Points, in no order, along strands that fork and pass close to each other.
In the rows, 128 means zero.
Two points are linked if the straight distance between their rows is under 109.
leseg: [129 183 125 129 158 171 156  83 131 119  93 108 167 123 106  99 135 114
 147 118 120 112 107 104 161 144 149 155 155 164 166  95 156 135 124 138
 111 164 126 132 101 110 101 141]
nugar: [116 117 108 147 127  92 152 150 101 145 122 124 162 105 131  94 175 132
 143 119 132 107 143 125 128 165 127 143 107 107 149 110 153  97 128 103
 153 128 149 123 143 162  96 133]
vel: [119 150 115 112 123 158 177 142 136 137 139 118 161  89 111  88  84 120
 129 125  93  94 166 123 208 112 179 140 133 128 163  55 198 158 127 128
 117 153 135 134 159 135 155 142]
gogit: [111 125  97 118 138 145 116 116 149 177 178 147  77 130 132 129  88 120
 140 174 131 128 119 137 111 134  88 119 115 115 123 119 113 113 128 138
 143  98 177 164 149 137 135 129]
tib: [101 130 145 144 163 106 145 160 133 121 126 113 146 121 114 101 183 120
 126  75 130 112 125 112 152 159 144 122 132 121 114 126 147 108 165  99
 152 118 129  72 116 133  96 139]
Teb: [167 175 117 107 163 200 118  80 105 127  75 140 175 145  80 131  98 107
 140 159 122 110 142 111 134 129 185 160 191 154 189 101 152 135  89 109
  73 183 136 181 101 120 120  97]
Tos: [105 108 142 146 150 113 131 176 105 136 123 140 137 134 117 122 184 122
 140  67 133 107 127 121 130 139 132 121 142  95 104 142 140  95 180  91
 133 104 124  86 120 129 104 117]
zovo: [120 153 139 103 129 189 142  64 161 135 158 102  78 154 125 122  67  78
 115 196 100 148  96 126 165 150 105 127 148 171 121 107 148 198 137 187
 120 155 124 188 142 115 178 172]
Rere: [100 103 156 138 102  55 105 164 125 129 104  82 149 133 165  92 186 151
 136 126 162 128 143 167  89 156 115 128  77 141 103 142 115  78 170 110
 192  91 163 102 119 169 103 134]
tumoz: [124 157 170 152 145  97 169 115 153 106 102  73 157 124 125  93 188 125
 124 101 132 143 107 110 150 180 140 135 115 163 129 132 129 128 140 142
 158 149 107  59 103 134  99 164]
datom: [129 124 119 115 123 125  51  98 139 146 180 168  80 134 145 198 120 160
 119 148 143 162  90 123  86 111 125  97 145 122  88 182  67 113 122 130
 106  95 118 122 101  88 149  87]
biso: [144 130 100 133 170 191 150 124  96 163 128 164 153 123  73 152 107 101
 141 135 108  99 165 127 168 114 162 152 175 102 164 116 156 135 105  93
  85 167 135 167 148 132 145  90]
sezik: [129 123 172 136 163 142 145 104 168 101 138  76  70 154 104 100 134  90
  75 100 155 171 100 130 134 122 103 104  96 139  96 144 112 161 133 151
 174 138 116 107 124 116 125 187]
Zud: [124 121 103 116 154 187 159 148 120 169 153 160 137 106  83 132  87 104
 139 134  99  91 166 130 198 105 164 142 162 101 148  98 169 142 122  99
  96 148 145 153 156 130 156 105]
kila: [137  88 112 147 104  39 131 153  63 126  87 112 189  99 145 118 219 135
 138 125 129 134 152 136 116 189 141 156 109 124 159 142 143  86 127  94
 143 133 112 138 122 187 101 104]
Sapim: [136  74  90 156 137 113 163 161  83 144 111 119 164  90 103 118 158 126
 134 102 112  90 173 144 151 150 145 162 116  80 158 111 170 110 125  78
 141 156 145 137 168 181 118 119]
vur: [136 154 161 148 140 112 158 102 154 102  88  85 161 126 123 112 189 128
 124  88 144 164 100 109 149 156 136 129 113 171 130 146 108 125 123 152
 142 139  87  58  83 125 113 141]
bibu: [141 113 125 137 129 102 111 144  87  94  99 177 171 128 123 175 175 136
 127  79 137 161 122 113 129 107 154 130 175 136 124 182 104 127 122 114
  69 106  50 103  79  67 125  59]
dasi: [118 128 118 120 165 170  89 120 151 177 195 171  65 144 117 163  93 117
 147 156 125 126  99 124 121 134 112 108 157 113  84 151 104 107 155 121
 123  98 151 144 123 119 140 113]
buben: [124 138 148 149 174 163 142 122 176 104 119 103 108 133 102 126 158 109
 123  70 146 151 104 118 154 116 117 111 126 160 101 151 104 120 141 125
 153 109  94  67  83 116 116 142]
div: [151  69  91 162 126  70 145 151  59 127  84 109 180 100 118 145 204 128
 136 102 115 113 164 151 119 176 139 161 116  97 164 137 157  94 127  79
 137 149 115 147 147 201 121  90]
fur: [115 108 103 113 145 165  89 132 150 190 189 167  60 139 130 151  70 125
 151 169 130 115 125 137 112 132 104 114 137 106  92 142 104  97 160 122
 138  89 181 166 147 143 143 113]
nizig: [148 105  80 131 125 154  97 124  92 177 150 215 111 133 117 178 116 143
 160 175 129 111 144 121 102 112 134 127 178  87 118 156  95  92 116  89
  87 115 132 171 134 144 132  74]
det: [112 139 172 156 118  73 167 141 148  96 147  66 126 142 153  72 141 121
 119 138 114 124 137 149 112 184 106 131  87 132 109 115 152 162 157 147
 200 145 150  87 164 142  99 203]
nosi: [120  92 109 127 151 167 158 179 114 143 150 154 131 101  86 125  87 114
 131  97  88  79 176 135 198  94 170 143 147  74 134  88 189 153 149  86
 105 141 133 126 165 137 156 124]
Mut: [152 187 133 117 122  81 132 107 103  88  54 119 201 134 143 132 180 147
 130 115 130 150 113  93 107 157 161 150 139 162 179 129 130 118  80 151
  84 173  79 121  94 116  98 122]
mif: [101 123 116 116 142 133 120 134 156 153 179 117  71 136 132 107  86 108
 117 143 127 119 125 150 113 130  87 109 100 112 111 108 130 127 154 139
 168  94 185 152 161 136 131 154]
dabat: [134 152 124 115  83  44 113 117 118 105 104 134 166 125 175 148 168 162
 121 136 135 163 105 121  84 135 112 129  93 149 155 148  94 126  67 161
 113 124  96 106 110 103 113 115]
Zaki: [170 182 112 125 121  89 141 118  81  98  55 130 200 135 142 136 167 136
 136 137 122 137 146  99  93 160 158 160 131 140 196 113 150 107  66 132
  87 188  94 160 124 141  95 126]
Puloz: [117  98  99 116 104 123 170 185 134 139 148 127 138  71 110  89  80 139
 123 116  90  93 198 141 205  88 182 137 119  95 143  67 189 155 117 108
 132 127 148 131 174 157 162 148]
zuna: [179 201 131  83 132 164  97  85 104  82  35 130 176 162 110 134 106 134
 132 164 126 122 127 104  75 133 190 162 179 167 189 101 135 123  74 118
  57 189 111 169  81 110 102 120]
Mezi: [108 137 116 102 119 145 162 166 154 118 156 127 134  86 118  87  73 129
 120 117  86  88 172 127 212  96 192 116 129 118 143  51 203 168 135 125
 123 124 129 119 156 141 170 144]
sired: [120  87 139 111  71  44  75 146 117 117 114 145 161 128 175 160 158 170
 113  96 161 169 130 158  98 105 124 125  79 149 118 183  77 106 139 149
 124  71 142  96  93  89 136  74]
bifoz: [148 161 127 127 137  76 134 118  94  90  58 118 203 124 129 136 201 139
 124  93 135 162 118  96 132 158 171 144 146 161 165 146 130 117  98 133
  91 157  73 112  80 117 108 100]
zaf: [150 164 118 111 163 206 138  89 109 139  95 129 173 126  81 120  92  98
 145 146 114 102 147 118 170 126 180 160 182 151 184  90 169 141 109 115
  84 179 141 173 115 119 129 103]
Kirob: [135  77  90 156 150 145 165 163  84 151 120 138 149 103  86 143 133 119
 135  91 101  86 173 149 159 121 145 160 136  65 153 113 170 125 133  77
 118 157 142 137 173 165 137 110]
Kar: [125 134 129 134  65 107 197 168 145 113 145  91 155  77 161  61  77 150
 148 151  78  98 189 136 180 126 156 135 104 124 142  54 199 173 115 144
 158 143 131 118 189 161 143 172]
bifi: [105 106  96 118 128 148 148 166 143 167 163 150 111 102 119  97  87 124
 141 128 113  90 163 135 160 114 122 128 119  96 134  90 154 120 141 107
 142 105 181 144 167 145 130 130]
gim: [127 175 161 145 137 143 177  78 156  96  99  75 144 137 130  90 144 119
 133 111 118 132  92 114 152 158 120 150 125 175 139 109 141 160 139 168
 144 170 120  98 115 117 105 185]
lol: [122 117 136 111 171 153  80 103 155 155 191 116  31 155 112 149  94  95
  91 148 147 172  83 136 115 132 104  98 125 115  74 162  96 137 144 141
 150 115 146 161 131 112 148 151]
Mumos: [106 164 136 125 153 162 160 104 171 112 153  97 107 126 118  93 103  97
 110 126 107 119 104 122 169 135 114 119 129 157 133  87 163 168 151 153
 146 132 140 124 131 109 134 175]
nutam: [148 153  99 122 180 194  99  92 122 157 157 196 137 146  95 173  98 118
 156 187 114 116 116  95 141 126 162 125 204 133 116 151 120 125 106  93
  76 139 116 156 101 120 138  83]
Numog: [132 161 135 136  99  58 142 113 114 118 103 117 168 132 177 122 179 149
 147 142 132 150 109 116  87 158 102 142  93 142 154 135 110 125  80 162
 132 141 107 111 124 130  98 142]
mosa: [160 185 103 102  89  70 120 127 103  92  79 152 175 134 175 151 141 159
 139 166 127 139 124 106  64 134 123 146 121 149 175 117 117 120  36 140
  82 163  86 148 121 119  98 128]
mosu: [166 209 102  66 118 132  86 100 132  90  95 163 167 147 137 176  90 157
 111 204 125 138 105  99  67 115 168 126 175 166 151 118 109 121  48 109
  54 182  93 151  92 110 128 115]
nez: [132 107 130 129 109  47 115 154  88 113 101 152 183 124 140 151 204 145
 122  78 140 167 128 123 128 140 150 132 133 134 137 168 109 106 130 123
 100  98  93  99  89 104 120  75]
kom: [136 138 110 141 151 136 112 126  78 113 109 180 155 136 107 176 171 126
 137 104 135 136 119 109 116 111 151 126 188 121 133 162 117 120 116  97
  69 127  64 132  92  92 124  71]
Nava: [158 136  93 120 153 163  91 107  98 158 158 218 134 147 107 192 113 137
 150 189 117 118 130 104 107 117 158 119 205 103 111 164 104 112 104  83
  67 133 103 162 113 126 136  71]
kogip: [128 142 104 114  97  65 101 122 107 118 119 161 159 121 158 155 166 158
 121 127 147 153 109 120  89 124 122 124 118 138 151 148  93 109  83 138
 102 107 106 120 101 100 116  95]
sizo: [109  97 127 151 105  90 141 160 125 136 118  91 141 112 160  62 135 146
 149 151 139  94 151 151 101 161  95 140  76 125 124 104 141 102 143 108
 195 101 177 126 150 176  93 155]
mefi: [136 127 118 133 128  58 127 142  76 109  89 142 191 122 132 147 214 133
 125  84 136 158 126 115 128 153 157 137 141 133 153 154 127 110 119 114
  98 125  80 114  95 120 114  85]
fome: [122 122 179 135 120  57 132 143 142 125 118  94 145 135 138 116 199 136
 114  89 151 166 122 143 116 156 130 116  89 139 110 154  99 103 145 139
 168 100 120  57 101 131 120 121]
matet: [102 137 136 112 144 123 132 157 180  89 181 100  85 124 133  84  78 112
  90 114  92 101 143 139 153 127 126  87 111 123 116  74 183 179 160 147
 181 100 163 123 164 127 141 175]
bati: [138 124 173 142 147 145 141  87 162 104 123  82  89 144 110 121 150 105
  85  98 169 186  92 126 128 117 105 104  84 145 109 157  89 151 110 159
 156 142  91  89  99 118 138 162]
tipe: [111  50 128 163  95  97 104 185  70 132  75 113 160 119 162 111 179 157
 149 114 174  89 161 154 113 135 122 145  94 133 118 138 132  66 184  66
 162  94 157 151 121 205 113  99]
direv: [115 149 127 138 108 123 182 125 149 130 161  98 120 127 159  83  94 112
 140 160  96 115 139 140 135 150  83 136  98 128 142  79 162 166 128 165
 162 134 152 139 176 137 126 178]
nat: [123 170 117 117 158 194 153  98 135 137 118 123 159 113  98 102 103 104
 144 131 110  99 127 113 185 129 157 150 163 156 166  80 173 143 129 125
 105 158 135 146 118 113 128 127]
sug: [110 145 156 147 154  92 155 140 148 116 124  92 147 124 122  95 186 123
 120  90 134 130 115 115 142 169 135 123 117 139 120 128 135 115 151 121
 163 127 128  65 113 133  98 153]
zabi: [115 115 184 134 102  40 117 149 139 126 113  72 144 143 152 101 195 142
 115 115 155 160 135 170  95 163 121 121  72 139 100 153 100  99 155 136
 189 105 143  71 113 150 117 137]
sog: [140 186 144  95 100 189 170  75 156 144 121 113 142 140 141 113  60 108
 165 189  85 113 139 130 164 137 128 154 156 170 165  75 160 174 110 189
  98 169 140 181 155 121 157 136]
zupus: [114 166 135 129 101 142 188 120 154 119 156  95 125 122 157  86  83 109
 137 153  85 109 141 137 158 142 106 131 112 141 143  66 178 183 136 174
 146 145 141 139 176 133 144 177]
nas: [123 104 100 127  98 131  63 131  96 163 154 198 100 135 157 178 122 159
 159 148 154 122 126 128  75  99 117 118 150 105 103 165  78  76 152 109
 102  85 138 155 117 125 131  78]
kibes: [131 107 162 137 124 143  85 146 117 141 143 173  97 138 132 170 143 139
 149  96 146 143 109 118 100  91 115 104 165 109  71 187  83  88 176 128
 104  77  92  95  97  74 131  86]
Tusuz: [140 137 139 117 128 167  88  44 157 110 123 110  79 147 118 167 107 127
  85 177 150 191  65 104 120 119 120 114 128 151 113 174  72 182  72 162
 107 177  81 136  93 103 154 153]
kul: [120 146 152 149 172 158 154 112 181  92 119  85 111 132 102 103 149 106
 108  80 136 143 103 119 160 130 120 118 120 168 109 132 125 140 144 134
 165 128 114  72  98 120 111 172]
bita: [127 143 102 146 150 119 159 131  93 144 114 136 170 111 112 116 167 119
 137 109 125 112 141 112 140 154 143 148 130 109 167 108 159 109 110 107
 119 153 128 135 137 145 107 119]
nak: [137 132 131 120 148 161  77  56 155 135 160 121  66 148 115 172 103 121
  87 182 147 191  60 108 117 131 121 107 131 138  97 175  80 169  86 155
 115 154 101 147  99 104 156 148]
lilun: [103 104 159 136 141 132 105 191 112 136 126 149 109 149 123 126 149 127
 149  71 135  90 134 125 110 111 115 109 147  82  85 145 131  82 212  96
 142  92 141  95 136 126 104 124]
vukuz: [132 103 147 108  83  44  99 131 134 104 117 136 163 123 161 159 165 164
  99  99 149 182 119 142 110 121 128 118  78 149 133 176  77 127 104 161
 120  90 114  75  93  83 136  78]
kabe: [137 179  96 108 128 123 100  79 139 137 139 165 127 139 138 167 107 143
 131 195 131 142  93 105  88 135 120 124 141 139 149 128  93 128  59 144
  96 146 118 151 115 116 126 122]
Zibe: [140 147  83  91  88  63  87 134 101  98 116 182 169 114 160 174 140 164
 107 148 139 147 119 117  80 111 136 123 137 145 155 142  95 112  62 117
  78 122  93 137 107  91 116  85]
nup: [146 125 150 110  87  65 114 111 148  87 107 128 162 120 154 162 155 158
  84 103 145 183 107 126 119 122 129 112  83 161 145 171  78 150  78 173
 110 118  81  69  91  78 142  87]
vuv: [132 133 119 126 175 177  75  97 155 166 198 171  69 147 116 182  98 125
 141 171 122 144  82 112 123 135 125 105 170 125  72 173  95 120 139 121
 113 105 126 138 101 112 145 108]
Tem: [141 117 139 124 134 148  68  91 158 123 168 148  80 129 127 199 126 147
 106 125 148 178  87 122 111 100 125  93 137 140  82 194  62 132 109 138
 112 104  86 100  82  81 154  88]
kif: [111  93 156 142  97 135  77 187  84 149 113 161 115 155 152 150 140 138
 161  94 163 105 136 129  81  81 107 117 148  97  85 165 106  59 231 115
 123  85 140 130 134 124 126 104]
kege: [ 99 148 133 130 173 154 146 141 167 118 163 120 108 123 110 103 115 107
 117  97 113 104 116 119 168 131 125 112 133 136 118  97 162 141 158 121
 151 111 147 103 128 110 118 157]
bopa: [128 170 131 142 119  95 159 103 124 131 120 117 153 134 157 112 159 134
 149 143 129 136 108 116 104 158  98 145 105 136 155 117 125 130  94 162
 135 149 126 120 136 131  99 156]
zizov: [104 147 141 110 123 135 150 138 169  97 179  87  73 131 142  82  71  96
  86 141  89 116 136 141 152 129 113  88 110 130 121  75 180 196 156 170
 166 113 142 148 173 127 160 188]
Ped: [136 150 110 126 182 198  89  85 150 153 171 177 109 143 103 177 101 118
 155 176 112 131  88  98 145 130 140 116 193 148  91 165 107 125 124 108
  95 123 109 137  84 111 141 102]
remo: [146 152 148 133 127 106 137 100 145  91  76 109 175 122 131 138 180 145
 119  86 147 177 102 105 142 135 146 128 120 178 144 157  93 126  95 157
 110 134  68  68  63 105 121 105]
Pizu: [110 134 121 137 121 103 138 119 134 149 146 111 112 134 152  99 133 126
 137 147 138 127 115 140  92 142  78 125  85 118 134 115 119 119 124 144
 167 106 164 133 149 139 108 156]
bul: [171 183 105 113 100  76 134 130  89  89  60 147 188 137 162 145 155 149
 140 153 124 138 140 101  74 146 143 155 123 145 187 114 136 111  42 133
  80 181  86 159 124 136  92 128]
zep: [103 120 135 112 155 125 101 134 158 142 172 102  58 154 128 115  99 105
 102 122 143 133 115 156  98 121  89 100 101 106  95 128 117 122 166 139
 177  97 185 151 158 131 127 159]
vova: [122 164 136 130  84 129 198 138 147 115 142  94 160  98 155  72  86 134
 148 145  80  98 161 126 182 139 145 140 115 137 151  52 199 175 133 157
 142 159 133 125 178 143 138 171]
dure: [186 183 137  86 145 199 100  70 108 100  40 123 171 157  89 121  89 116
 145 169 119 111 138 112 102 131 194 169 192 167 193  95 148 132  88 116
  68 183 138 183  82 114 101 110]
Gupa: [103 110 128 143 112  72 128 156 114 142 118 108 153 118 151  89 182 141
 144 124 145 117 136 142 103 162 114 136  91 122 127 123 130  86 148 106
 171 104 159 108 133 166  96 136]
Bape: [123 109 117 132  78 106 182 176 148 125 148 100 142  77 154  55  77 147
 138 152  88  93 187 141 171 126 137 133  93 115 137  60 187 157 117 132
 170 120 153 124 185 163 134 166]
rus: [114  80 111 142  99 111 153 171 136 141 129 103 132  95 148  53  96 152
 144 148 126  83 171 147 132 135 105 141  82 117 128  85 155 117 136 107
 186  99 189 139 167 179 107 151]
ziv: [133 174 105 115 139 141 117  68 149 152 149 151 116 147 135 156  93 125
 137 204 123 142  94 109 103 145 107 128 138 143 147 122 104 143  75 160
 105 150 132 160 124 119 133 138]
Tubi: [128 125 139 122 166 166  92  76 159 142 173 112  46 147 105 150 103  99
  89 157 150 187  71 120 128 129 109 104 126 135  89 166  89 157 113 151
 137 137 115 150 109 105 151 157]
bize: [115 167 141 139 135 120 152  86 142 131 138 107 118 143 139 118 139 117
 127 139 133 145  89 120 113 148  91 129 104 140 138 121 117 149 107 169
 138 145 131 120 132 116 119 168]
vike: [144 124 164 132 120 143 119  68 154 101 114  98  97 139 122 148 142 124
  82 119 167 195  83 117 120 112 112 106  87 148 123 167  74 164  80 170
 127 154  72  96  92 102 150 140]
forog: [114 159 112 108 127 171 172 128 155 156 155 130 136 102 116 100  75 110
 133 154  95 103 153 122 193 122 146 133 138 135 158  66 176 152 121 142
 119 135 148 148 158 127 154 134]
mor: [139 180 138 100  86 178 190 107 149 153 119 106 155 114 141  98  64 116
 163 176  81 107 169 132 186 121 145 151 144 155 167  65 174 169 104 179
 101 167 141 170 173 132 160 135]
rud: [175 214 124  67 119 152  87  91 124  79  60 147 169 161 131 156  88 151
 127 193 125 131 113 102  62 121 176 144 179 171 167 105 119 124  56 119
  50 196 103 158  86 107 118 127]
fiton: [129 109 165 120 141 130  86 114 151 133 157 118  66 148 123 161 137 126
 101  88 167 175  98 148  95  99 107  92 104 118  77 177  70 109 142 141
 148  95 121 103 110  98 146 109]
dufe: [108 158 155 121 124 161 165 105 164  88 153  74  84 141 137  83  88  89
  95 135  95 128 111 133 166 132 109 111 123 157 122  83 173 208 160 174
 152 144 126 143 153 115 149 201]
Nutuk: [144 145 148 121 111  92 126  96 149  90  96 120 158 124 140 153 165 152
 100 101 150 181  97 114 124 125 133 115 103 166 145 159  82 139  79 168
 110 128  71  71  77  91 134 101]
leto: [128 101 161 132 113  63 119 155 115 118 111 138 167 130 138 145 197 142
 126  65 150 172 125 128 134 134 142 121 118 137 113 174  97 104 147 131
 121  85  98  67  81 102 126  77]
motu: [129 157 181 151 128 141 186  82 157  81 110  60 117 153 136  83 136 109
 116 110 121 142  99 126 150 155 110 144 112 169 117 119 138 189 153 173
 158 178 116  98 133 121 113 210]
guneb: [152  79  86 165 140  97 162 149  70 134  96 108 175  94 105 138 181 126
 132 101 109 105 169 146 134 166 142 165 118  87 167 123 167 104 115  80
 137 165 128 146 162 195 121 104]
navom: [139  63  85 146 129 172 145 165  91 182 127 173 114 108  86 151 104 127
 149 130 112  83 177 148 150  90 126 153 155  65 134 140 130 112 128  83
 107 135 161 167 171 162 141  97]
Mamul: [110 129 131 109 168 159 114 108 168 149 191 113  44 147 109 127  80  84
  93 154 124 151  95 135 138 140  97 102 125 128  96 126 128 155 148 151
 151 115 153 166 143 112 151 163]
merim: [146 113 147 135 138 168  95  88 169 105 138 127  88 125 115 177 135 130
 100  97 163 191  96 126 129  94 119  97 113 152  96 187  65 137 100 145
 127 116  68  84  72  94 155  99]
gera: [137  99 149 140 108 132  85 150  90 133 134 194 120 132 131 177 150 142
 148 110 142 141 116 111  96  90 126 116 181 101  86 191  89 101 173 125
  80  84  74 111  98  66 131  72]
bez: [119  71 144 162  84 140  85 198  56 142  89 156 131 151 161 155 145 141
 162 102 172  89 154 136  85  79 108 130 135 104  99 161 119  60 235 100
 128  95 140 153 138 158 131 102]
galob: [152 148  96 134 175 181 131 109  86 149 116 173 157 139  81 163 125 107
 140 142 120 108 149 119 139 122 164 142 186 111 166 127 141 126  93  89
  76 167 118 169 122 127 131  83]
rodu: [124  95  86 135 112 146  94 140 100 178 143 186 102 126 136 151 117 149
 166 153 152 104 141 130  98 107 109 127 141  95 122 146  94  77 136  97
 114  93 160 170 134 153 122  85]
dute: [103  70 134 156  98 126  88 192  77 140  90 132 140 141 169 129 155 152
 160 100 180  86 159 146  98 100 113 132 106 124 102 144 124  57 208  81
 153  87 166 151 130 183 117 103]
Gapo: [114 132 122 143 113 109 159 127 139 140 151 102 114 127 157  83 112 120
 143 156 120 117 132 143 106 149  73 134  84 121 133  97 138 139 124 147
 173 114 168 139 166 145 110 169]
vasu: [130  39 105 169 121 146 139 190  72 146 102 139 131 118 100 148 137 133
 146  88 116  66 170 156 126 107 120 155 131  50 125 133 153 106 184  75
 129 133 143 134 176 187 136 114]
saso: [124  57  92 126  94 116 164 195 129 140 132 121 129  64 116  81  79 152
 126 118 100  87 202 153 194  85 162 145 109  92 131  81 173 147 114  95
 147 116 167 140 179 174 149 148]
semu: [122 161 116 119 147 151 121  70 152 154 166 137  91 145 126 147  97 108
 124 189 127 151  87 118 115 146  97 124 130 139 132 125 109 152  98 164
 121 139 139 157 128 115 141 150]
miba: [106 127 102 105 131 161 156 155 160 163 174 148 111 101 113 102  69 114
 132 144  97  98 161 130 184 116 138 118 128 113 139  79 166 142 130 127
 129 110 163 144 165 134 157 131]
mel: [112 102 173 133 121 133  88 194 106 140 113 149 106 160 138 137 143 132
 156  77 152  94 133 128  91  90 108 108 150  90  75 159 112  65 234 109
 140  85 140 106 137 120 114 117]
dar: [141 157 100 135 169 166 115 107  87 129 115 178 155 138  96 167 147 119
 143 129 132 121 123 107 123 120 158 134 190 122 149 140 127 120 103  92
  72 148  91 151  99 109 122  81]
tam: [135 162 140 124 126 136 111  59 152 110 119 115 110 142 133 159 130 137
 102 149 146 173  70 111 107 122 109 117 118 154 136 153  81 162  72 170
 109 160  89 115  96  96 138 145]
nov: [105 126 158 141 125  84 147 152 156  91 158  73 109 140 148  67 112 120
 103 135 109 110 149 158 111 158 102 113  88 122 107  97 165 166 161 144
 206 121 175 108 176 142 108 197]
zuso: [136 105 168 126 126 134  76 131 141 133 153 150  82 142 136 176 134 142
 130  84 156 162 106 136  97  90 113  95 132 119  69 189  68  95 164 140
 125  79 108  91  98  77 145  86]
kapot: [109 106  94 128 135 154 132 156 128 175 157 164 106 117 116 118 103 125
 151 132 129  92 149 132 141 117 113 129 129  92 130 111 136 100 142 101
 133 103 175 150 154 147 123 116]
Vuvuf: [119 137 160 142 168 141 151 115 181  97 140  80  85 142 107  98 136  99
  87  91 138 144 102 128 146 130 112 107 109 150 102 128 130 157 147 144
 177 127 129  91 122 117 118 186]
vum: [139  65  78 134 119 159 163 168 110 181 125 149 122  84  86 126  96 129
 140 135 108  94 188 151 180  86 134 158 140  86 143 122 144 127  97  92
 118 133 174 172 176 160 145 111]
kav: [135 123 153 145 161 167 119 112 173 109 133 116  90 134 106 150 149 112
 116  73 157 171  99 128 140 101 110 101 120 154  90 171  82 120 127 132
 142 104  82  73  78 108 135 122]
Let: [128 180 145  98 111 194 161  59 158 133 131 103 118 150 138 116  64  96
 149 188  87 122 111 133 162 145 114 147 155 175 148  83 157 186 128 193
 109 165 131 181 146 115 165 153]
zukir: [122 147 185 157 126 103 183 111 150  88 134  63 117 157 145  80 143 108
 111 122 120 140 118 134 130 170 107 133  98 147 110 120 144 186 150 165
 178 167 127  89 155 130 110 213]
Diref: [126 120 110 119 108 127  52 117 118 153 170 191  94 133 153 192 123 164
 142 149 145 141 106 123  77 105 123 108 155 116  92 177  70  94 140 120
  98  88 126 134 107  98 137  77]
gimav: [130  31 107 170 100 118 120 177  59 139  75 124 149 115 138 132 169 151
 149  99 156  81 163 157 115 125 116 152 108 104 132 141 132  76 169  64
 146 109 147 160 140 212 124  92]
Lak: [121 166 142 128 139 153 146  65 150 128 140 107  97 154 130 125 106 101
 120 161 127 153  83 120 126 143  92 133 124 149 135 119 118 175 110 180
 123 161 125 151 127 107 137 175]
Pob: [131  61 108 157 119 173 130 179  75 170 118 174 107 127  95 154 114 128
 156 117 120  72 162 141 122  91 113 145 158  47 122 144 133  99 185  85
 108 126 143 152 172 161 137 104]
kem: [111  96 137 124  82  58  81 154 100 129 114 142 155 133 169 144 177 160
 134  95 167 154 130 152  92 110 119 126  93 141 114 168  88  84 155 132
 135  69 145 112  97 116 127  84]
bomu: [146 177  92  80  84  67  98 131 118  84 100 163 172 119 169 173 131 167
 103 164 131 149 112 110  70 115 134 125 134 157 161 129 101 123  43 131
  72 149  83 132 109  90 117 106]
ref: [126  68 107 142 146 163 157 186  98 149 139 156 127 106  80 139  97 116
 136  93  90  72 176 146 172  95 151 151 145  54 131 109 177 141 160  80
 110 144 137 128 177 149 150 123]
teteg: [130  18 102 174 111 128 139 186  76 137  85 114 142 102 117 129 145 150
 140  93 134  66 178 162 132 122 124 162 109  85 129 130 148  98 165  59
 153 130 159 145 164 216 128 112]
Mudek: [156 196  91  80 116 117  88  93 138 112 122 174 152 138 148 181  95 159
 118 213 124 142 100 100  70 124 144 118 157 150 146 126  99 124  41 121
  72 164 100 152 108 113 129 116]
kedeg: [129 181 149 138 139 148 174  86 143 104  89  81 169 122 122  83 143 122
 145 111 115 112 103 104 162 162 143 159 138 174 153  97 163 147 143 154
 132 174 122 104 114 118  96 170]
punog: [117  69 123 140  80  98 154 188 146 116 132  90 135  79 155  38  73 167
 138 153 108  76 194 152 147 131 130 134  82 119 122  72 175 142 132 111
 197  99 179 127 174 181 117 165]
sopi: [115 118 160 113 168 129 102 127 161 127 165  99  52 163 113 124 118 104
  89  94 153 148 104 151 105 113  98  92 104 111  77 151 103 122 160 135
 176 102 157 123 139 116 127 155]
rudun: [120  93  90 133 126 161 114 150 111 185 149 180 100 122 121 135 105 135
 162 143 138  93 150 131 122 109 109 131 137  86 124 130 113  86 143  96
 120 101 172 163 149 155 125 101]
Kog: [131 119 167 138 132  89 131 141 139 115 114 122 149 130 128 136 193 136
 120  64 152 172 115 126 137 133 135 110 109 143 108 163  94 105 136 134
 136  90  94  55  82 109 126  93]
pekul: [133  91 144 146 112 102 108 161  76 120 109 182 150 134 127 167 178 133
 138  78 139 150 123 118 114 103 134 127 168 107 104 185 103 109 170 119
  83  87  69 105  94  75 125  67]
datel: [139  58  83 130 108 141 173 178 115 169 121 124 129  66  94 110  90 135
 130 127 101  95 195 160 195  77 146 162 128  95 141 110 158 142  92  94
 127 134 172 165 180 163 149 128]
sar: [122 107 167 111 156 129  86 117 152 136 159  98  46 162 116 138 123 112
  88  91 173 171 100 155  94 100 104  90  98 104  68 170  80 112 154 137
 171 105 144 126 132 112 139 139]
vidim: [112 143 137 109 154 178 134  91 168 129 173  99  59 145 113 116  78  72
  91 166 112 152  95 126 162 142 102 108 133 156 110 112 145 185 147 167
 141 133 130 173 138 109 165 181]
Zazu: [103 113 152 119 138  90 117 158 160  91 160  76  90 150 141  71  95 120
  89 124 119 108 153 167 102 133 104  98  88 113 101 103 158 156 172 140
 213 102 191 128 178 143 113 187]
kogi: [101 120 140 115 143 101 115 177 175  86 175 106  97 126 136  79  83 131
 101 104 100  87 158 150 134 128 134  93 103 111 111  81 181 160 171 135
 196  94 185 112 169 140 124 168]

A fork is a point with three links, a tip a point with one. Leave the first point through the second and follow the links. Name the first fork or tip that comes.
vike, bati -> rodu
Zud, nosi -> kila
mosa, bul -> Gupa
Gupa, sizo -> Pizu
vidim, zovo -> mor
det, nov -> kege

Follow the links from the first point to the second, and from the first to the third. Name the last point that the two ways share.
Ped, bifi, merim -> rodu
zabi, zupus, bita -> Gupa
zep, Diref, kapot -> rodu

Name the points in between on the shortest way along the links from the first point to the second, in order.
tam, Diref -> vike > bati > sezik > Vuvuf > kul > buben > kav > merim > Tem > datom
Zud, kibes -> biso > galob > dar > kom > bibu > pekul > gera
tib, teteg -> Tos > lilun > mel > kif > bez > dute > tipe > gimav
Nutuk, sug -> remo > vur > tumoz
mor, Tusuz -> sog > Let > zovo > vidim > Mamul > lol > Tubi > nak
